Points on a hilly landscape, in no order, each with its height.
A ball rolls from a point to whichever of its 4 nearest points has the largest drop for the distance, and stops where none of them is lower. Distance is the straight distance between rows; heights are no part of it.
Q600 height 5.47: [-25,15,-14,-9,-44,14,24,-15,-29,35,54]
Q787 height 4.29: [-4,24,20,17,40,-4,-22,19,11,-62,-66]
Q747 height 2.23: [-30,18,-7,1,-34,9,17,-26,-24,17,19]
Q263 height 6.65: [14,-22,3,2,40,-23,-23,62,8,-11,-17]
Q236 height 6.09: [9,-35,-1,4,41,-30,-24,78,5,-7,-29]
Q719 height 3.45: [14,-17,-4,-7,-6,1,7,-11,9,13,18]
Q448 height 7.05: [24,-20,-1,-10,13,-4,-8,6,20,4,11]
Q281 height 4.62: [-18,3,-11,-12,-41,9,24,-18,-21,38,47]
Q175 height 6.59: [5,15,15,7,30,0,-14,5,12,-42,-39]
Q764 height 2.43: [13,-29,-15,-27,-34,0,19,-7,8,56,59]
Q457 height 4.60: [22,-24,-8,-14,-4,-2,3,-7,16,25,26]
Q709 height 3.06: [5,-10,13,8,41,-17,-22,54,9,-31,-36]
Q630 height 9.00: [-41,57,-13,1,-46,24,3,-25,-44,13,54]
Q748 height 4.12: [-31,24,-11,-4,-39,15,16,-21,-33,27,42]
Q647 height 4.69: [-1,20,9,14,10,5,-2,-25,2,-31,-40]
Q229 height 2.44: [15,-8,8,3,39,-10,-19,40,15,-24,-23]
Q358 height 6.25: [5,19,13,14,23,3,-8,-14,7,-40,-45]
Q790 height 4.48: [-30,31,1,15,-30,12,10,-35,-23,-3,-9]
Q559 height 5.14: [26,-34,-11,-23,-16,-5,4,-2,19,41,44]
Q676 height 3.60: [-4,3,0,3,-14,8,9,-28,-3,4,-2]
Q208 height 5.20: [-12,-9,-16,-20,-42,6,26,-13,-13,48,59]
Q456 height 4.13: [1,12,8,12,6,7,2,-26,2,-19,-27]
Q789 height 8.13: [35,-30,-3,-14,25,-17,-17,40,18,15,19]
Q942 height 1.38: [-21,29,4,21,-16,9,7,-39,-18,-15,-26]
Q436 height 1.26: [7,-19,-13,-15,-30,2,20,-13,0,41,45]
Q366 height 4.05: [3,-10,0,-4,-15,5,11,-20,4,15,16]
Q690 height 6.68: [3,-42,-5,13,44,-38,-23,84,2,-8,-52]
Q518 height 3.46: [-12,13,0,9,-17,9,14,-34,-10,-1,-11]
Q279 height 3.71: [12,0,10,2,27,-2,-12,8,16,-23,-17]
Q41 height 1.97: [9,-26,-13,-21,-33,1,20,-12,2,49,50]
Q524 height 7.25: [30,-24,-2,-12,20,-12,-12,22,20,10,18]
Q222 height 2.93: [-14,3,-5,2,-27,9,15,-28,-13,16,9]
Q561 height 3.97: [11,6,13,4,26,-1,-11,4,15,-31,-26]
Q665 height 2.87: [18,-4,9,1,32,-5,-16,22,14,-21,-15]
Q807 height 5.09: [-33,35,-4,13,-34,14,12,-33,-29,3,3]
Q841 height 3.61: [4,3,3,4,0,7,3,-24,3,-7,-12]
Q691 height 3.53: [-5,9,18,15,41,-13,-23,41,8,-52,-60]
Q285 height 3.92: [15,-29,-10,-20,-18,-1,11,-10,10,38,40]
Q476 height 3.22: [-11,17,4,14,-11,11,7,-36,-8,-10,-23]
Q426 height 5.42: [5,10,15,8,36,-4,-20,22,13,-45,-44]
Q950 height 8.69: [22,-23,2,-6,35,-18,-21,53,14,-1,0]
Q901 height 5.02: [-3,-10,-9,-10,-28,7,18,-18,-6,29,31]
Q82 height 4.39: [-8,-5,-7,-5,-30,7,16,-22,-11,27,24]
Q169 height 6.31: [0,31,16,18,33,2,-14,-5,11,-57,-63]
Q536 height 3.56: [-21,8,-9,-7,-38,10,21,-21,-17,30,33]
Q943 height 6.99: [-35,35,-15,-7,-42,19,12,-21,-36,25,56]
Q174 height 7.26: [2,20,16,13,36,-1,-17,11,12,-52,-54]
Q795 height 4.87: [4,-25,4,10,43,-26,-22,69,5,-19,-39]
Q632 height 1.67: [12,-7,0,-6,-1,5,5,-17,9,6,6]
Q194 height 5.80: [12,-21,-10,-12,-21,1,14,-15,7,30,34]
Q655 height 5.10: [13,-7,3,-2,10,3,-2,-11,11,-4,-3]
Q414 height 5.24: [30,-29,-7,-18,-1,-5,-1,4,21,28,32]
Q165 height 1.44: [-40,39,-8,6,-40,15,12,-25,-36,11,27]
Q988 height 3.52: [-2,-9,13,13,42,-18,-24,57,9,-37,-48]
Q191 height 6.14: [-1,27,13,19,17,5,-5,-21,6,-43,-53]

Where does a ball stop that starts at each point below?
Q457 => Q632
Q748 => Q165
Q559 => Q436
Q174 => Q229
Q600 => Q165

Call two points neighbours if one is among the 4 nearest of the other. Go from one point of each pair to the other, from neighbour to neighbour, staying as low as possible. Name the highest point that can't be avoided.
Q942 and Q436 => Q457
Q165 and Q942 => Q518
Q165 and Q632 => Q841
